Each row is a point on a landscape with many peaks, with its height.
A climber steps from a point to the highest of its 2 nearest points, and stops where none of them is higher. Distance is the straight distance between rows; heights are no part of it.
Z_593 (h 558): [115  66 172  66 127  93 134  73 167 100 114 143 141 161 166  91  76 147
 143  98 162 165]
Z_998 (h 429): [ 93 142 173 116 101 135 165 108  91 139 105 146 150 143 123 146 109 148
 140 166 114 143]
Z_841 (h 486): [143  92 168 133 140 129 156  99 111 112 158 116 123 117 171 105 153 118
 130 110 117 169]
Z_668 (h 120): [152 141  65 141 111 100 120 132 185 132 159 161 105 110 104 129 128 101
  89 172  74 139]
Z_70 (h 563): [149 131 112 141 155 153 115 196 135 139  98 126  94 123 138 141 180 158
 117 165 103 124]
Z_872 (h 251): [131 128 119 169 105 162  91 164 132  92 141 179 135 125 128 132 193 151
 166 170 140 169]
Z_303 (h 420): [155 136  96 122 147 141 128  94 127 123 166 103 139 134 155 123 109 144
 122 133 103  84]
Z_109 (h 284): [130 145 163 114 114 151 157 157  92  52 168 182 135 162 151 152 154 122
 120 153 219 161]
Z_705 (h 544): [125 128 149 121 121 137 133  93 137  78 115  69 126 131 159 121 114 173
 161  88 165 140]
Z_190 (h 288): [139 106 132 100  67 164 136 108 102  75 170 157 150 161 169 105 159 136
 125 142 159 107]
Z_633 (h 40): [134  99 147 159 142 125 142 171 110 120 160  91 136 151  85 153 190  92
 106 134 116 138]
Z_324 (h 305): [126  91 152 133  58 156 116  95 138 100 150 158 148 140 169 103 128 139
 172 121 134 160]
Z_614 (h 186): [170 132 130 105 128 132 118 120 143 115 146 169 104 135 125 150 152 120
 116 132 170 107]
Z_383 (h 273): [144 156 148 165 153 156  95 149 155 161 124 117  90 126 140 122 155 130
 174 125 160 137]
Z_437 (h 90): [ 75 125 106 127 134  96 107 182 131 153 137 100 153  72 104 150 129  79
  86 147  84  79]
Z_179 (h 517): [121 116  32 135 144 136 133 164 135 209  62  48  98 162  77 105 125 123
  89 129 139 103]
Z_858 (h 609): [ 86 150  89 151  84  87 129 114 133 134 182  88 123 132 107 114 103 133
 123 181  94  98]
Z_652 (h 294): [109 156 159  89 160 105 128  85 146 149 108 123 103 137 144 121 107 103
 120 136 146 117]
Z_572 (h 545): [154 148 127 135 151 125 128 154 165  81 143  87 177 115 129 173 105 140
 112 115 159 157]
Z_727 (h 124): [111 160  75 110 166 101 133 149 107 156 163 112  94 150 109 137  95  80
  87 112 102  62]
Z_659 (h 460): [151 132 113 127 160 116 146  73 103 122 148 118 122 125 108 148 108 177
 134 102 139 121]
Z_768 (h 679): [136 158  79 125 157 172 114 168 164 113 130 108 149 109 125 129 220 127
  88 170 126 122]
Z_638 (h 285): [ 70 154 137 112 188 134 142  98 103 184  87 159 147 171 120 130  65  76
 149  99  92 134]
Z_400 (h 607): [165 103  76 159 146 137  90 115 150 120 109  89 133 160 121 137 118 121
 134 126 149 146]
Z_413 (h 328): [100 151 149 124 110 149 102 161  75  72 136 138 156 168 154 140 131 146
 136 135 177 160]
Z_605 (h 290): [ 91 141  82 117 117 140 125  91  99 125  97 139  75 137 117 139 126 127
 137 151  75 113]
Z_662 (h 282): [134 101 142 168  72 193 170 142 147  48 128 159 137 117 197 109 160 141
 150 154 163 139]
Z_917 (h 270): [ 91 173 207 107 142 139 124 101 133 150 100 153 109  97 162 112 103  93
 159  84 138 122]
Z_450 (h 580): [107 118 149 100 160  83 138  71 102 173 118 162 153 140  74 125  71 122
 157  60  89  58]
Z_422 (h 344): [157  79 139 140  70 191 185 158 119  52 141 182 131 127 184 103 139 130
 170  83 165 167]
Z_865 (h 529): [141  73 152 124 142 124 127 109 112 148 150  86  93 157 149 107 165 154
 133 147 107 138]
Z_848 (h 466): [122 155 187 134 119 134 170  90 127 136 132 127 176 138  77 160 116 100
 151  48 120 123]
Z_667 (h 260): [115 135 133 114 161 149 136  94  86 191 123 163 109 203 119 107 116  98
 142 133  99 152]
Z_174 (h 521): [117  96 205  64 118  86 187  81 154  99 129 196 142 172 157  76  72 149
 139  89 120 180]
Z_890 (h 418): [103 115  97 109 173 124 157 110  93 210 129 132 134 150  66 151 111 142
 132 169 124  98]
Z_968 (h 139): [184  94 161 130 112 150 131 123 141 122 136 172 139 117 163 106 100 109
 143  64 105 108]
Z_618 (h 60): [149  87  96 152 153 111 125 183 116 109 119 128 119 136 105 154 182  90
  69 187 137 132]
Z_239 (h 352): [ 94 185 113 149 147 167 128 154 134 131 107  78 119 109 129 161 104 126
 158 116 106  94]
Z_323 (h 854): [111 140  57 153 104 164 108 110 193 189 144 103 139 135  93 116 136 142
 137 145 103  86]
Z_753 (h 771): [141 154  96 129 117 154 124 141 214 156 147  87 137 135 100 120 190 148
 118 157 133 104]
Z_421 (h 216): [191 126 148 108  94 152 117 122 134  87 131 180 108 141 169 104 136 134
 140  89 214 141]
Z_271 (h 535): [148 135 155 143 101 118 163 128 107 116 127 127 142  95  94 153 123 121
 125  92  95 117]
Z_462 (h 142): [128 153  71 128 161 114  91 175 131 170 142 136  62 116 120 127 133 102
 100 165 125  53]
Z_151 (h 335): [122 161 152 151 147 117 103 148 109 165 132  65 125  95 140 120 109 198
 156 121 140 116]
Z_961 (h 593): [122  91 105 132 127 137 128 148 155  80  73 116 123 157 153 164 106  98
 108 155  96 137]
Z_4 (h 426): [123 118 159 128 154 149 135  90 136 139 167 120 183 156 110 130  89 138
 166  59 107 149]
Z_442 (h 395): [ 76 112 161  88 177 134 156  52 127 124 136 100 177 136 146 119  95 127
 151  85 123 118]
Z_866 (h 474): [138 147 164 140 139 148 103 216 154 123 112  86 126 155 120 156 157 158
 137 106 122 121]
Z_125 (h 556): [118  85  44 156 144 128  90 146 143 177 101  76 121 157  91 108 122 115
 125 157 123 128]
Z_765 (h 213): [125 149  91 128 116 123 111 105 127  64 164 115 106  80 129 142 177 105
 100 137 134 113]
Z_329 (h 307): [116 183 102 182 182 175 104 165 114 128 143 111 108 114 123 157 165 121
 155 146 144 120]
Z_781 (h 247): [132 154  69 150 134 125 118 134 101  85 113 151  74  95 115 167 138 102
 114 146 113  90]
Z_396 (h 748): [132 142 105 136  95 143  72 143 139 170 123 127 139 133 113 123 114 134
 152 101 102  99]
Z_352 (h 422): [111 185 111  94 168  89 129  90  88 142 115  98 135 130 100 129  72 167
 116 103 125 143]
Z_394 (h 688): [140 154 142 141 130 177 143 125 205 114 136 120 103 122 118 137 215 148
 141 169 153 145]
Z_982 (h 546): [117  98 146 127 115 124  72 120 124 114  92  94 136 112 177 125 115 180
 161 143 179 148]
Z_582 (h 392): [120  94 124 120 169 137 125 118 106 191 134 140 139 103 127 140 137 140
 131 167 112  99]
Z_149 (h 210): [152 131 140 165  95 122  69 186 145  52 177 170 137  92  98 121 203 166
 162 149 173 153]
Z_115 (h 334): [ 93 119  95 154 118 128  72 153 164 122 116 122 166  97 137 152 127 150
 141 200 140 138]
Z_76 (h 739): [178 114 130 146  61  93 122 100 160 126 149 115 125  88 120  97 159 130
 112 140 137 116]
Z_198 (h 597): [153 160 153 130 143 136 136 114 169 115 122  70 142 141 136 147 123 119
 137  85 174 122]
Z_522 (h 779): [159  83 113  84 109 136  81 129 156  86 114 161 153 121 153 132 137 125
 111  90 137 172]
Z_495 (h 643): [109 114 131 155 110 108  92 111 127 114 160 113  59 141 149 112 158 123
 161 173 146  87]
Z_378 (h 629): [171 149 135 114  91  87 140 101 108 103 113 105 116  92 119 106 132 132
  89  81 119 133]
Z_502 (h 478): [125 126   4 167 154 150 162 170 105 204 133  66 133 133  67 109 110 149
  95 140 142  78]
Z_744 (h 446): [128 137  35 143 155 137 177 128 101 211 150 122 106 124  48 137 135 136
 110 159 135  61]
Z_81 (h 249): [134 136 183  66 102 136 162 137 101  80 152 179 109 160 187 100 141 118
 121 104 199 167]
Z_183 (h 633): [110  99 149 109 166  58 139  82 131 184  88 124 162 123  77 120  72 111
 122  89 127 120]
Z_372 (h 321): [ 49 157 118  93 226 104 154  86  96 179  81 119 186 134 117 107  55 116
 119  91 122 106]
Z_31 (h 369): [101 137 123 132 149 134 132 170 134 185 123  47 126 104 100 129 164 175
 132 119 105 113]
Z_391 (h 157): [162 122 158 101  89 150 124 191 133  85 147 182 123 134 152 133 187 116
 107 114 154  91]
Z_607 (h 45): [162  68 148 111 109  74 129 111 173  98 116 147 101 125 148 126  95 145
 114 157 123 167]
Z_906 (h 168): [152  84 167 105 136 132 131 125  83  89 161 185 156 137 153 122 101  84
 135  60 123 156]
Z_139 (h 485): [131 110 140 155 141 168  91 140 136 101 169 123 143 103 184 121 133 157
 176 156 173 124]
Z_130 (h 595): [105  69 173  84 168  63 105  64 145 130  94 144 150 133 120 125  75 106
 139  93 152 143]
Z_623 (h 376): [117 154  98 117 117 169 175 114 128 137 140 107 166 147 146 138 133 135
 101 167 102  64]
Z_838 (h 442): [ 91 150  61 174 146 109 206 119 100 177 125  60 114 104  84 113  61 126
 103 134  80  92]
Z_790 (h 677): [123  71 112  77 134 112 110 127 133  93  93 107 149 169 132 144 113 104
  98 105 114 147]
Z_278 (h 329): [111 124 131 128  73 164 126 132 107 121 161 120 187 152 135 118 177 153
 120 174 133  79]
Z_924 (h 64): [150 156 169 108 108 133  83 164 102 165 113 166 158 134 121 137 134 142
 129 126 179 141]
Z_131 (h 676): [160 126 106 129 106 130  79 140 172  98 114  96 147 131 164 106 129  97
 103 123 149 139]
Z_290 (h 297): [113 117 133 139 110 158 125 151 149 112 131 161 160  96 138 162 135 115
 137 153 127 151]
Z_697 (h 116): [168  79 169 142 155 112 100 108 151 146 131 163 126 108 162 103  82 104
 156  79 121 171]
Z_869 (h 377): [122 161 155 121 111 149 138  93 104 136 127 197 102 113 148 115 135 148
 152 143 108 186]
Z_284 (h 101): [116 135 102 119 148  88 122 132 134 154 146 122 112 105 127 119 107 128
  89 159  57 162]
Z_265 (h 600): [173 158  78 150 144 160 119 150 160  88 151 122 166 128 117 155 163 116
  97 154 170 139]
Z_704 (h 62): [156  74 173  99 130 115 169 102 135 101 108 183 122 122 139 149  88 161
 129 119 123 179]
Z_911 (h 82): [124 110 156 119 166  93 156 118 123 137 102 126 115 112 135 133  80 161
 120 131  70 172]
Z_258 (h 543): [144 132 130 160 174 107 132 154 134 179  92  72 121 123 132 125  70 113
 118  85  97 137]
Z_49 (h 515): [170 150 169 133  79  96 140 119  67  73 111 125 139 130 143 100 102 142
 125  63 160 154]
Z_203 (h 233): [126 152 146 134 113 122 107 151  82 148 112 187 102 182 120 142  96  80
 136 136 119 152]
Z_19 (h 364): [100 108 116 113 125  97  68 113 127 176 126 134 154  80 103 152 115 144
 136 161 126 147]
Z_155 (h 127): [162  92 172 125  89 164 129 176 152 130  95 127 137 119 137 128 201 111
 125 108 147 112]
Z_184 (h 658): [131 116 130 154  77  68 129  91 128 166 175 100 134 112  84 105 118 142
 136 134  97 119]
Z_583 (h 477): [ 92 137 188  65 110  95 176  75 132 128  89 160 148 154 136 105 101 154
 111 127 106 160]
Z_145 (h 102): [147 107 141 131  87 108 104 175 139 147  78 126 109 109  94 149 182 100
 100 144 140  85]
Z_932 (h 361): [ 91 141 155  91 236 105 180  48 124 138  93 136 183 116 143  97  86 130
 136  77 121 130]
Z_268 (h 83): [129 154 154 119 111 122 103 185 154 171 104 149 135 114 125 138 178 102
  90 175 171 123]
Z_478 (h 198): [153 109 164 130 104 110 128 142 100  98 122 207 109 152 149 114  94  92
 140  96 145 186]
Z_507 (h 400): [101 214  99 148 150 119 170 123 128 167 123  73 110  86 123 124  82 148
 118 121  83 105]
Z_445 (h 175): [153 109 132 137  69  99  86 181 146  75 180 169 165  97 112 135 171 129
 111 145 132 142]
Z_514 (h 414): [ 95 146 131 168 110 148  96 203 130 139 101  69 132 117  77 138 203 152
 150 145 118 108]
Z_361 (h 163): [177 126  86 111 146 104  88 164 171 133 130 176  76 138 113 151 148 109
 103 163 149  77]
Z_739 (h 378): [ 99 198 113 109 140 145 122 115  74  96 125 130 132 175 125 145  95 140
 134 113 128 149]
Z_629 (h 320): [109 168 132 119 125 100 152 112  89 154 105  82 132 129 143 106 120 101
  93 138 133 104]
Z_102 (h 443): [146  99 208  98 137 143 189  91 125 132 141 174  79 126 179 100 155 131
 147 118 140 177]
Z_983 (h 108): [ 94 135  76 109 156 105 141 208 104 175 126  92  90 116  83 143 129  89
  61 114  88  78]
Z_272 (h 243): [135 147 189 150 127 166 112 137 121 166 121 146 119  99 173 121 144 121
 186  98 124  98]
Z_351 (h 338): [103 123 166 108 104 166 140  78 139 119 149 201 129 125 157  98 121 124
 182  74 133 197]
Z_236 (h 144): [143 141  98 160  96  89 104 170 143  88 152 150 112 120  90 150 161 131
 102 174  98 168]
Z_470 (h 331): [116 143 127 155 110 159 120 124 103 105 134 155  74 122 158 122 136 146
 156 156  71 142]
Z_181 (h 483): [121 122  88 147 169 107 191 120 120 198  76  63 123  97  97 102  77 139
  99  99  74 133]
Z_690 (h 636): [126 134 123 159 117 127  89 153 104 158  69 126 149 107 126 139  81 118
 136 111  99 148]
Z_819 (h 77): [ 92 113  78 129 148 116 139 149 142 133 148 104 146 113  93 163 150  94
  81 188 124 108]
Z_40 (h 371): [122 154 152 135  92 136 160 126  65 101  98 114 146 119 149 135 150 125
  94 178 139 135]
Z_321 (h 581): [137  93 136 150 136 152 145  78  98 123 140 140  71 146 129 130 180 127
 162 169 146 121]
Z_228 (h 32): [155  82 115 107 123  98 111  70 184  67 152 141  95 112 152 138  93 126
 132 123 124 124]
Z_811 (h 417): [146 128 155 131  80 148 183 121  96  46 157 150 118 126 161 115 116 146
 143  61 128 168]
Z_560 (h 582): [116 151  93 189  93 113 120 126 142 115 179 113  94 179  98 129 131 137
 161 185 128  88]

Call two points neighbours if one is among the 2 nearest of the other. Go from one point of each pair to the other, from neighbour to neighbour, staying as high as possible. Name the lowest point that can't be avoided.
Z_982, Z_198 -> Z_705
Z_495, Z_183 -> Z_638
Z_378, Z_495 -> Z_560
Z_198, Z_183 -> Z_272
Z_659, Z_869 -> Z_190
Z_323, Z_198 -> Z_572
